Each row is a point on a landscape with many valleys, with its height.
A ball rolls from a point to the lowest of its 2 nearest points, and stops where none of them is lower. Distance is the straight distance between rows; heights are no part of it.
z_344 (h 104): [  4 111 135 143 166 147 175  78 134 165 102 138 138  95 116 155 163 154
 181 124 113 121]
z_250 (h 367): [137 120 110 137 110 137 125 114 152 115 165 180  91 126 127 105 128 140
  87 132 109 131]
z_423 (h 562): [ 79 119 148 110 187 133 158 128  91 128 116 125 114  92  97 159 165 164
 129 119 141 138]
z_227 (h 605): [ 55 116 122 128 162 125 117  82 100 131  87 189 118  91 131 134 188 114
 165 117 147 155]
z_801 (h 334): [118 137 134 135 107 136 131 162 158 130 118  92 126 130 138 109  96 130
 125 138 109 169]
z_666 (h 470): [160 152 170 140 127 144 167 149 107 140  95  73 128  87  74 173 160 141
 147 109 141 126]
z_921 (h 254): [ 53 137 142 157 183 160 165 107  92 161  95 125 112 112  82 173 201 127
 177 116 140 124]
z_803 (h 235): [169 142 143 132 112  57 134 156 164 145  86 117 161 123 148  84  93 109
 129 130 101 131]
z_309 (h 315): [116 118 103 117 131 143 108 108  98 124 176 110 131 149 151 161 125 154
 124 122 120  91]
z_19 (h 420): [128 120 101  99 174 139 109 128  80 113 172 120 140 207 125 144 137 111
 102 141 178 109]
z_96 (h 442): [ 98 135 132 110 178 127 132 138  90 139 150 131 141 195 132 131 136 112
 121 134 152 117]
z_635 (h 522): [128 123 147 151 148 180 142 123 146 119 126 132  82 122 123 145 105 149
 119 124 141 180]
z_69 (h 416): [188 106 108 101 105  97 103 134 108  88 165 145 146 155 132 106 108 119
  70 146 164 112]
z_321 (h 375): [144 102 113  80 149 117  97 131  97 106 139 141 123 129 122 133 141 120
  94 127 165 111]
z_474 (h 340): [ 67 124 105 115 129 134 117  87 100 117 153 128 145 122 170 163 128 165
 136 116 109 119]
z_262 (h 464): [125 149 136 168  98 154 130 117  97 124  95 102 134 121 135 164 154 127
 155 105 147 187]
z_125 (h 385): [219  89 132 120 112  92  98 133 131  79 133 128 160 144 143 111  61 114
 107 143 190 134]
z_325 (h 700): [113 141 172 146 156 141 153 125 146 149  94 179  92 127 120 114 129 111
 124 116 138 173]
z_456 (h 354): [206 108 126 165  93 142 107 165 140 100 135  66 155 162 101 102  92 143
 155 144 152 152]
z_414 (h 304): [169 135 143 127  87  91 113 127 138 130  91 132 139  89 143 122 127 132
 140 111 123 137]
z_796 (h 480): [ 73 126 137 112 178  95 148 115 123 104 102 205 112  97 139  86 135 102
 106 135 124 182]
z_942 (h 358): [123 111  78 130 116 101  96 142 161 131 174 115 115 110 171  88  84 113
 101 157  77  87]
z_918 (h 265): [138 160 125 144 107 180 146 141 120 143 144  52 127 143 106 174 149 141
 152 117 105  93]
z_255 (h 620): [ 79 106 120 131 183 152 127  82 114 130 112 194 101 122 112 147 185 124
 154 112 159 138]
z_582 (h 437): [157 117 144 106 189 141 120 157 124 150 105 113 104 145  93 135 135  96
 127 129 177 117]
z_700 (h 337): [214  90 128 135  68 113 116 149 134 100 162  95 149 109 104 125  83 156
 112 136 135  68]
z_503 (h 566): [ 85  89  78  97 172 138  94 111 114  93 185 164 114 157 130 113 143 134
 111 144 137 106]
z_219 (h 456): [114 142 127 143 106 115 145 126 178 162 126 153 111 119 147  97 104 129
 114 132  69 117]
z_50 (h 219): [180 134 130 157 145 156 150 143  97 116 132  50 125 163 103 174 117 142
 139 110 156 129]
z_483 (h 398): [157  98  92  91 157 138  94 122  93 107 176 118 130 166 121 147 115 118
  91 142 182  86]
z_696 (h 421): [142 129 154 114 141  99 109 168  75 121  97  74 170 138 133 130 113 100
 132 130 182 137]
z_760 (h 293): [181 115 156 150 129 121 121 146 147 112 150 113 137 171 145 106  67 135
 121 140 146 151]
z_887 (h 389): [182 123 169 150  93  93 130 160  98 111  85  57 190 110 108 132 109 147
 167 122 163 150]
z_852 (h 426): [138 131  93 146  95 154 117 125 105 106 207 130 121 176 134 133 134 148
  94 135 127 114]
z_757 (h 344): [131 124 120  95 111 125 111 150 142 145 152  88 135  98 122 139 114 140
 120 137  91  48]
z_534 (h 427): [159 138 144 174  79 109 129 137 148 107 103 138 154 142 145  91 112 134
 150 125 122 198]
z_147 (h 298): [218 111 147 133 114 120 117 172 151 140 139  97 149 173  96 106  83 112
 124 143 152  74]
z_633 (h 492): [151 145 123 137 119 176 150 123 134 148 131 128  88 120  68 163 176 147
 126 111 119 102]
z_131 (h 625): [ 66 134 111 123 158 122 128 124 174 156 116 141 121 130 182  96  95 100
 136 141  80 139]
z_559 (h 634): [ 99 122 125 135 154 160 121  79 143 140 105 200  90 114 139 134 146 112
 147 113 138 145]
z_750 (h 368): [194 127 152 113  98 103 125 162 112 130  98  82 175 112  99 142 121 116
 147 118 147  77]
z_931 (h 226): [203 140 134 139  98  92 114 125 136 118 109 174 148 160 128  95 143  88
 119 130 168 154]
z_58 (h 189): [154 130 118 124 152 147 135 136  75 124 145  74 135 177 114 173 131 126
 123 115 163  99]
z_703 (h 578): [ 82 127 124 108 122 135 130 113 127 141 104 127 117  65 108 151 177 150
 147 113 108 117]
z_109 (h 249): [167 134 134 164 123 158 159 144 117 118 169  83 115 175 108 152 107 165
 111 125 132 132]
z_224 (h 404): [112 131 123  80 129 107 118 177 120 130 111 100 139 113 105 106 136 115
 107 138 117 125]
z_542 (h 439): [129 162 139 102 113 124 135 184  90 139 104  85 157 130  72 132 182 102
 132 129 129 106]
z_985 (h 190): [ 38 115 150 140 185 135 157  90 110 163  96 165 125 102 110 159 184 137
 180 120 131 111]
z_612 (h 273): [189 138 157 138 104  70 122 126 123 134  90 163 148 117 133 111 139 108
 132 116 152 143]
z_462 (h 591): [139  98 114 118 178 168 110 122 131 123 151 109  82 125 120 159 109 146
 121 124 153 114]
z_598 (h 516): [189 112 155 138 104  70 129 144 143 100 104 118 162 105 147  91  74 148
 132 131 127 164]
z_530 (h 419): [159 134 115  89 101 106 101 158  80 123 119 101 168 154 109 128 149  91
 115 129 154  78]
z_813 (h 342): [154 125  85 147  93 100  80 128 159 125 160 127 133 135 191  91  85  95
 121 147  95 108]
z_880 (h 633): [ 73 132  92 126 145 105 133  95 178 162 105 164 118  94 177 100 114 106
 138 130  67 104]
z_493 (h 438): [119 158 154 134 108 121 163 136 143 167 125 146 130 128 117 121 140 143
 116 122  85 116]
z_899 (h 581): [ 63  81  79 109 179 154 110 101 112 105 162 141 116 144 119 141 167 157
 143 132 132 108]
z_797 (h 347): [106 121 103 122 188 159 105  74 121 100 173 191 109 193 155 137 140 102
 134 136 174 126]
z_57 (h 291): [152 129 166 149 146 116 124 141 158 120 120 138 130 157 173 104  67 113
 133 131 137 177]
z_46 (h 204): [136 146 142 112 106  80 145 179 171 145  84  94 149  95 123  82 107 115
 122 140  84 135]
z_119 (h 356): [ 71 142 149 103 148  83 156 139  95 138 127 137 160 114 145 126 131 149
 109 126 104 134]
z_707 (h 418): [131 142 138 110 102 104 138 115 174 163 103 117 133  66 152 140 118 143
 143 116  82  88]
z_76 (h 208): [168 122 121 160  61 109 126 148 185 124 144 105 132 103 133  90  89 153
 121 141  83 133]
z_617 (h 267): [164 112  96 125 118 129  86  94 125 114 180 156 119 155 173 135 111 112
 113 136 149  99]
z_233 (h 503): [ 68 156 174 152 171 119 138 142  71 153  98 123 134 129 125 129 166  91
 150 140 153 175]
z_762 (h 333): [136 127 123 117 118 128 107 124 118 120 110 134 121 103 135 136 141 130
 124 112 140 152]
z_297 (h 316): [200 110 157 118 132  89 125 156 144 137 126 123 150 150 128 110  68 120
 109 131 140  85]
z_593 (h 325): [225 106 133 165  85 115 110 153 157 118 152 106 160 174 100  92  85 134
 141 152 159 112]
z_916 (h 379): [ 90 130  88 139 101 164 103 118 127 116 154 124 117 139 155 122 130 127
 125 138 103 154]
z_829 (h 335): [ 88 143 158 128 140 123 159 140 111 136 129 118 138 130 144 136 111 149
 116 127 117 161]
z_706 (h 406): [112 126 123 110 128 113 120 107 144 155 130 128 126  96 160 147 113 146
 140 119  91  83]
z_66 (h 303): [147 124 105 118 144 140  96  79 119 107 164 189 114 163 158 141 143 109
 116 127 164 118]
z_386 (h 248): [202 111 111 168  54  97 113 150 164 104 164 122 139 128 115  81  96 149
 113 148 106 117]
z_505 (h 599): [132  82  85 113 167 162  95 102 123 116 181 141  88 125 117 150 135 150
 115 130 152  86]
z_781 (h 482): [ 96 150 152 127 162 110 125 131  74 156 105 143 139 146 124 139 178  95
 151 125 154 123]
z_843 (h 422): [134 138 161 129 113  80 124 159 124 128  76  86 162  99 144 115 112 116
 147 130 138 167]
z_232 (h 440): [ 46 102  92 156 145 187 117  73 156 113 160 186  97 140 160 120 109 122
 143 133  98 136]
z_783 (h 326): [107 119  99 127 162 178 104 130 147 161 155 138  90 173 112 130 146 102
 140 138 133  95]
z_314 (h 662): [194 129 140 137 116 155 120 136 136 132 109 133  98 127  86 136 154 123
 128 112 165 143]
z_915 (h 461): [131 144 173 113 131 118 151 159 119 146  99  69 145  86 102 159 136 144
 146 122 131 116]
z_270 (h 429): [150 153 158 118  78 124 140 137 185 164  99  84 138  61 119 149 129 141
 165 122  92 102]
z_401 (h 360): [124 139 123  93 114 148 134 139 132 140 144  99 126  87  96 159 158 155
 133 122  95  61]
z_773 (h 359): [ 76 144 120 123 108 141 136 153 162 146 103 107 118 113 123  98 135 118
 124 142  84 167]
z_962 (h 447): [ 50 135 122 121 134 122 148 111 133 131 108 165 127  99 150 109 127 129
 126 123  93 163]
z_393 (h 295): [125 111 103 123 142 127  96 123 127 127 177 132 121 150 165 131  93 129
 116 135 122  93]
z_44 (h 331): [171 118 140  98 114  94 124 155 149 148 135 107 140 110 124 124  90 132
 110 130 109  56]
z_520 (h 146): [187 142 144 131 140 124 158 134  58 129 139  98 159 186 102 174 145 117
 121 117 188  98]
z_587 (h 507): [125 135 131 133 139 151 123 140 136  97 136 156 104 167 138  98 115 102
 107 138 147 198]
z_600 (h 449): [199 127 128 101  89 123 127 158 119 130 161 120 145 148  75 121 141 118
  97 135 134  39]
z_481 (h 341): [123 115  92 118 161  89 108 105 163 120 135 159 115 112 203  96  79 102
 112 138  91 108]
z_441 (h 396): [154 147 118 162  58 117 117 153 149 125 126 116 153 157 137  88 122 125
 142 130 100 158]
z_857 (h 502): [ 53 111 138 109 191  88 141 113 123 127  89 186 115  74 130 109 155 122
 134 133 124 152]
z_859 (h 430): [146 143 139 141  93  77 110 107 104  95 104 150 164 115 186 123 117 122
 133 112 135 174]
z_599 (h 383): [162 130 124 106  97 137 107 161 104 121 105  44 159 107 102 160 131 122
 144 116 144  93]
z_370 (h 547): [111  97  87 112 168 155  87 117 142  88 190 171  85 154 139 104 113 108
 100 157 142 131]
z_251 (h 297): [ 62 118 107 154 191 189 172  94 102 139 117 119  94 142  83 170 184 137
 168 109 138 132]
z_216 (h 484): [ 68 143 104 121  88 111 151 100 170 148 123 122 128  75 164 116 113 139
 126 138  64 131]
z_790 (h 513): [111 125  98 107 142 119  81 104  91 109 132 146 139 142 169 138 141 109
 144 119 148 132]
z_102 (h 434): [ 90 143 153 116 147  80 124 158 123 153  75 107 146 102 154 108 119  97
 142 139 123 161]
z_421 (h 594): [ 29  78  86  96 182 123 122 111 125 113 150 134 135 129 139 128 147 163
 147 134 105 103]
z_605 (h 454): [ 89 143 150 111 166  85 134 149 122 135  94 159 130 116 140  91 132  96
 117 136 129 167]
z_875 (h 362): [133 116 102 139 144 120  99  94 168  98 158 179  95 131 198  94  71 103
 109 146 107 135]
z_787 (h 380): [122 157 145  95 123 150 173 157 109 131 133  71 145  93  64 172 179 151
 132 121  99  72]
z_651 (h 499): [ 55 159 117 134  74 122 147  90 140 149 100 120 152  84 172 140 133 137
 148 124  91 160]
z_59 (h 264): [165 135 150 134 144  68 123 149 156 127  95 142 144 143 176  80  79  85
 122 131 121 154]
z_110 (h 323): [199 117  96 144  92  83 112 139 165 100 173 169 133 157 138  59 100  98
  77 161 122 120]
z_143 (h 350): [ 88 140  77 144 104 191 120 126 117 130 150  93 111 146 114 144 162 131
 138 129 109 138]
z_332 (h 400): [119 130 104 131 105 147 130 127 123 130 182 151 110 153 116 126 151 143
  97 135 100 103]
z_97 (h 243): [177 139 148 149 121 164 160 150 129 137 141  47 129 145  94 177 113 155
 147 114 125  85]
z_186 (h 692): [161 145 185 150 162 116 150 128 125 146 102 176 115 155 116 128 142 100
 127 127 171 165]
z_445 (h 277): [133 124 117 105 123  76 106 124 138 118 102 132 140  88 174 109 106 117
 119 118 111 135]
z_435 (h 405): [143 132 180 126 129  88 137 169  82 116  88  65 166  96 122 140 118 130
 138 130 168 159]
z_821 (h 476): [ 79 137  89 113 130  88 123  90 119 102 119 181 142 115 188  94 141 102
 118 122  86 137]
z_532 (h 500): [ 96 137 128 153 176 188 151 102 102  99 154 147  99 191 135 151 130 123
 129 124 154 181]
z_608 (h 469): [173 150 155 110  92  83 153 147 125 149 136 145 156 147 104 115 137 130
 106 120 100  71]
z_814 (h 164): [145 131 117 125  91  90 133 160 178 121 113 112 130  90 135  77  96 132
 102 142  82 151]
z_698 (h 527): [129 123 103 129 133 144 103 125 150  77 166 174  95 164 152  85 107  97
  94 154 133 172]
z_358 (h 302): [165 110 101 124  96 102  91 112 151 113 133 136 122  87 175 126  89 132
 119 122 114 114]
z_280 (h 401): [199 107 128 112 127 117 103 120 120  74 160 146 137 160 142 122  95 117
  92 144 190 145]
z_904 (h 275): [168 143 174 163 102 141 164 132 149 146 112  76 142 109 119 162 109 171
 160 106 122 131]
z_585 (h 617): [ 52 117 110 118 176 139 126 129 152 131 147 146 115 151 161 103  95 124
 124 143  95 138]
z_551 (h 466): [ 50 127 116 150 144 176 137  81 120 119 142 168 122 158 163 139 124 122
 148 120 118 156]
z_295 (h 669): [190 116 128 143 140 168 117 120 144 112 151 150  80 147 106 137 132 129
 100 131 166 152]
z_266 (h 479): [191 137 164 137  92 106 154 146 124 137 147 123 152 145 100 136 120 164
 108 120 118  92]
z_145 (h 197): [156 140 146 140 122 109 118 111 158 157 113 152 126 132 172 124 101 110
 142 115 113 119]
z_725 (h 425): [ 88 161 152 127 104 129 162 122 136 172 136 106 149 126 143 149 129 155
 140 120  76  91]
z_848 (h 496): [ 81 113  73 103 146 106  88  92 116 106 144 181 133 135 179 113 144 105
 134 128 120 112]
z_504 (h 355): [159 116 133 102 126 109 108 126  87 105 117 117 143 107 135 151 122 138
 116 110 163 129]
z_390 (h 220): [181 129 156 119 105  96 136 162 106 109  99 126 143 118  85 108 141 126
 106 127 160 162]
z_905 (h 246): [ 60 111 119 132 145 173 160  75 120 123 145 160 105 102 123 163 143 183
 129 112 110 138]
z_881 (h 590): [ 58 131 122 109 147 116 121 105 124 154  85 153 126  75 135 131 176 121
 165 121 111 126]
z_812 (h 517): [ 82 163 160 149 133 132 153 161  87 152  94  74 143 128 105 137 167 113
 150 133 138 169]
z_54 (h 455): [124 155 137 110 121 106 144 139 128 168 133 157 139 147 113 120 157 120
 121 119  91  73]
z_162 (h 194): [ 27 111 125 136 145 150 155  64 127 135 116 165 124  83 139 155 145 158
 152 115 115 148]
z_490 (h 467): [ 66 127 134 122 172 137 112 105  93  92 114 163 123 126 164 135 145 104
 151 126 158 188]
z_64 (h 322): [ 90 134  84 168 138 209 130  98 122 142 145 118  92 161 121 159 150 125
 150 118 119 137]
z_835 (h 286): [225  99 106 150  64  79 107 151 153  90 171 141 149 146 106  60  89 124
  92 164 137 111]
z_924 (h 313): [113 139 170 134 119 107 168 132 155 143 125 122 135 107 147 123  85 168
 115 130  97 153]
z_739 (h 512): [ 86 149 128 135 142 160 160 133 108 156 143 109 128 153 104 157 167 151
 139 120 103 101]
z_499 (h 403): [122 126  93 145  88 137 100 119 168 120 137 142 103 105 159 103 107 118
 118 138  90 154]
z_679 (h 361): [117 135 108 118 157 164 111 142 121 163 123 124 110 158  91 137 178 100
 149 126 140  93]
z_313 (h 526): [ 82 151 128 146 120 142 144  94  66 126 126 124 145 127 145 171 164 149
 142 103 133 148]
z_236 (h 462): [105 159 136 120 134 121 136 151  64 139 115 118 144 141  86 136 195 112
 133 124 145 124]
z_244 (h 443): [ 39 114 119 121 191 143 112  95 123 103 113 183 120 144 161 103 136  88
 160 135 136 167]
z_436 (h 255): [144 155 175 160 106 132 147 118 133 166  94 107 140 118 139 164 132 139
 168 106 124 133]
z_594 (h 391): [ 90 111  97 122 144 143  98 101 159 152 138 147 104 111 162 137 116 130
 145 127  99  98]
z_889 (h 402): [ 57 103  99 112 202 144 104  91 131  92 147 198 115 178 154 113 147  95
 155 145 148 137]
z_345 (h 548): [ 19 132 101 132 112 166 167 103 137 144 138 142 129 122 105 130 165 154
 135 131  77 124]
z_988 (h 399): [136 125  98  96  96 131  86 165 101 121 126  69 156 128 121 134 131 110
 130 131 135  94]
z_491 (h 511): [ 99 150 118 142 101 172 145 123 138 154 117 152  92 127  84 131 182 135
 129 115 103 134]
z_422 (h 83): [166 147 149 130 136 125 128 136  80 150 113 119 140 161 110 160 167  96
 138 116 175 103]
z_623 (h 407): [ 86 150 149 112 122 152 174 135 165 163 125  77 117  84 106 152 125 161
 135 131  95 118]
z_5 (h 445): [130 149 140 172  80 148 123 125 138 121  94 110 145 133 149 125 124 128
 163 117 128 203]
z_155 (h 597): [157 104 106 112 157 169 125 132 108 116 159  73  99 125  87 175 128 153
 112 127 147  81]
z_161 (h 266): [152 138 173 112 142  74 142 175 110 139  79 134 139 102  95 101 142  99
 109 129 147 147]
z_991 (h 363): [176 138 106 151  75  90 108 153 157 115 131 145 143 159 137  63 113  98
 110 146 109 146]
z_208 (h 393): [160 133 105 113 153 163 122 153 119 145 147 112 109 182  74 136 167 100
 112 136 154  83]
z_27 (h 301): [148 134 160 108 158  92 134 176 147 149  97 134 127 140 111  90 113 100
 111 137 137 136]
z_688 (h 572): [ 54  96 127 102 194 145 145 126 139 131 119 127 105  93 104 135 140 161
 131 131 127 139]
z_634 (h 271): [168 128 159 148 127 128 152 159 129 120 145  87 142 166 119 128  85 161
 117 127 130 147]
z_329 (h 411): [ 58 106  96 143 142 179 117  71 171 152 135 157  94 105 152 140 113 140
 157 126  99 121]
z_239 (h 585): [104  99 108 113 160 167 110 120 154 134 161 109  84  93 130 148 101 168
 119 133 120 108]
z_459 (h 209): [221 121 146 134 102 121 130 153  96 113 104  93 156 144  71 139 144 120
 135 120 190 118]
z_278 (h 643): [116 117 108 129 136 176 109  96 136 143 117 154  85 114 118 152 156 130
 143 111 135 129]
z_129 (h 433): [204 106 114 111  98 112 109 143 126 122 175 139 134 152 102 113 113 116
  77 147 153  64]
z_391 (h 465): [155 128 109 108 113 133 116 137 112 143 184 133 121 157 101 134 144 127
 103 131 115  35]
z_197 (h 453): [114 149 123 132 109  86 124 110 108 110 103 180 142 116 169 108 143 103
 124 118 120 166]
z_87 (h 423): [181 123 135 104 170 138 133 157 109 140 134 106 122 178  72 138 131  97
  99 140 198  98]
z_529 (h 328): [105 125 122 138 107 163 150 114 156 111 136 176  91 103 116 117 129 158
  96 122 105 168]
z_538 (h 606): [ 32  87  88 111 189 131 117 107 147 105 156 168 121 145 153 101 122 134
 139 144  98 119]
z_312 (h 677): [158 121 132 125 177 168 122 103 148 111 152 184  77 165 119 128 130 113
 103 141 176 155]
z_245 (h 395): [ 84 160 143 102 118 156 181 157 137 148 129  69 132  95  78 151 168 160
 135 136  83 105]
z_308 (h 481): [184 140 146 131 132 159 158 139 120 141 116  95 108 110  71 175 162 148
 134 104 136  92]
z_179 (h 229): [125 151 171 140 127 100 137 119 139 171  86 131 138 108 159 141 115 120
 155 114 117 131]
z_486 (h 294): [155 131 167 147  86 113 163 135 163 133 124  94 151  98 137 139  87 181
 138 122 103 148]
z_650 (h 410): [170 136 133 138 107  89 112  98 138  78 122 175 141 134 191 100  95 105
 121 123 140 173]
z_526 (h 320): [204  96 118 130  91 106  93 132 143 104 152 117 131 108 142 119  84 139
 110 138 136 102]
z_14 (h 321): [129 119  82 108 130  95  78 118 145 128 132 146 127 131 188 106 105  87
 123 131 105  92]
z_885 (h 653): [141 141 126 151 134 181 120 117 134 143  98 147  81 134  97 138 170 106
 133 117 158 163]
z_317 (h 157): [192 143 147 134 109 111 112 140 111 143 110 132 152 175 112 123 148  90
 137 129 182 129]
z_590 (h 488): [ 87 140 137 137 149 150 124 118 127  99 112 160 108 132 152 107 119  99
 130 129 139 207]
z_817 (h 514): [143 130 130 167 152 191 145 116 127  95 150 127  88 171 128 147 108 137
 118 124 156 182]
z_464 (h 376): [106 143 141  95 108  84 137 148  82 123 129  94 176 115 140 140 127 147
 114 123 110 110]
z_34 (h 493): [207 123 155 150  83 110 151 146 139 107 146 138 142 143  90 101 112 172
 104 129 131 138]
z_925 (h 283): [125 130  99 165 129 195 113 106 140 144 176 147  80 173 125 142 141 118
 128 129 128 113]
z_945 (h 370): [186 105 140 110 121  83 102 126 102  84 108 131 159 113 162 129  88 127
 116 122 174 145]
z_547 (h 506): [218 100 154 151  93  86 134 147 170 107 125 126 155 124 106  85  72 167
 128 132 129 137]
z_519 (h 475): [ 38 116 124 120 173 109 159 100 128 138 113 198 123 109 126 108 152 140
 133 129 103 133]
z_744 (h 365): [ 73 115 106 113 137 115 116  68 126 124 122 164 134  86 183 149 128 147
 145 111 104 124]
z_846 (h 565): [ 36 145 113 115  97 153 163  88 136 147 116 128 130  72 115 153 177 156
 145 125  96 130]
z_446 (h 274): [218 113 139 154 110 158 127 171 154 130 149  60 128 158  74 134 103 134
 137 134 145  83]
z_735 (h 311): [164 125 136 148  87 144 116 167 170 139 118  60 131 122 114 119 100 141
 148 137 116 137]
z_974 (h 424): [121 138 130  73 124 121 121 184 113 130 110  78 148  96  82 128 155 114
 126 133 116  79]
z_79 (h 387): [179 132 110 150 113 100 108  99 176  86 141 189 109 136 187  76  85  93
 106 145 117 152]
z_337 (h 452): [128 133 160 107 172 126 142 157 112 149 106 102 124 114  95 144 141 130
 133 122 146 112]
z_738 (h 373): [195 115 147 155  96 127 122 149 117  99 108  67 164 132 115 136  97 155
 153 120 161 165]
z_961 (h 539): [ 79 142 160 145 142 120 148 100  74 128 107 155 134  93 134 162 167 147
 138 115 142 163]
z_90 (h 685): [154 128 164 115 184 124 134 117 127 116 128 190 106 156 131 123 124 101
 108 133 181 159]
z_929 (h 529): [ 57 141 127 141 130 168 174 121 130 152 124 161 109 132  81 124 165 146
 113 123  92 150]
z_348 (h 451): [122 135 128 144 100 150 128 149 193 170 138 108 100 117 124 111 106 130
 129 145  75 108]
z_289 (h 458): [122 132 134 116 152 120 111 146 107 122 137 129 137 176 155 118 109 105
 117 134 147 145]
z_84 (h 483): [163 143 122 145  89 134  99 127  90 115 111 105 147 146 137 146 158 111
 148 111 166 162]
z_409 (h 468): [ 55 133 104 100 132  84 166  99 150 135 101 148 135  63 160 111 130 141
 117 135  72 132]
z_620 (h 336): [ 97 155 160 133 117  72 176 133 149 146  95 133 146  97 165 101  97 136
 118 133  80 159]
z_122 (h 441): [150 149 143 137  73 133 140 148 200 166 134  87 130  93 119 121 110 139
 149 138  70  94]
z_776 (h 580): [ 73 103 124 101 170 140 131 125 166 134 130 113  99  83 139 131  93 161
 119 136 106 139]
z_479 (h 515): [ 63 159 139 136 112 127 148  98  87 153 108  94 162  98 151 173 161 147
 169 111 117 134]
z_382 (h 485): [ 81 136 139 144 167 158 146 103 103 130 134 155 117 167 136 147 140 129
 140 121 137 152]
z_454 (h 394): [167 109 110 122 102 146 107 132 149 114 157 138  90  99 108 126 123 151
  93 132 119 120]
z_581 (h 501): [ 97 145 128 154 160 166 173 111  81 138 140 123 116 173 109 173 162 146
 136 105 135 133]
z_709 (h 247): [236 113 140 144 112 147 136 165 120 116 117  59 156 162  61 138 111 122
 142 129 185  89]
z_611 (h 552): [ 97 140 177 123 163 100 155 139  68 140 101 133 136  87 108 143 161 141
 126 128 147 147]
z_349 (h 428): [ 88 130 105 134 117 125 131  97 164 109 115 166 108  88 173 101 101 119
 115 136  87 178]
z_923 (h 289): [145 141 123 141  85 165 127 143 146 134 126  59 124 111 110 151 137 148
 148 122 112 132]
z_35 (h 353): [214 101 142 116  79 101 123 156 122 104 113  85 172  98  97 131  96 154
 126 123 152  84]
z_952 (h 384): [ 77 140 115  91 137 118 120 166 143 158  94 110 124 109 111  94 152 100
 127 144  99 131]
z_877 (h 497): [156 126 103 131 103 136  77 110  99 118 136 109 141 146 165 156 131 112
 142 114 155 129]
z_723 (h 498): [ 81 158 143 131 128 116 131 132  97 168  98 113 152 119 140 146 170 109
 165 121 125 117]
z_207 (h 161): [214 123 150 134 107 116 146 155  87  90 124 113 151 150  71 129 139 142
 103 121 192 159]
z_685 (h 417): [182 105 100 109 115 143 106 129 121 112 179 144  96 135  90 132 140 142
  82 137 152  89]
z_772 (h 234): [187 124 128 143 111 112  97 104 146 133 150 162 127 161 171 126  95 114
 124 132 140 110]
z_780 (h 287): [ 68 111 118 137 135 184 158  83 134  99 134 182  92 101 113 138 132 162
 109 117 120 177]

For each start below, name the point where the ball stops.
z_877 => z_814
z_186 => z_925
z_723 => z_422
z_600 => z_422
z_96 => z_422
z_491 => z_925
z_233 => z_422

Call two points neighbours if one is among the 2 nearest of the other. Go from one point of each pair to the other, from neighbour to neighbour, staying as low as possible. Name the highest point that can't be avoided.
z_925 / z_147 => z_857
z_814 / z_344 => z_852
z_14 / z_925 => z_790
z_445 / z_814 => z_414
z_422 / z_814 => z_760
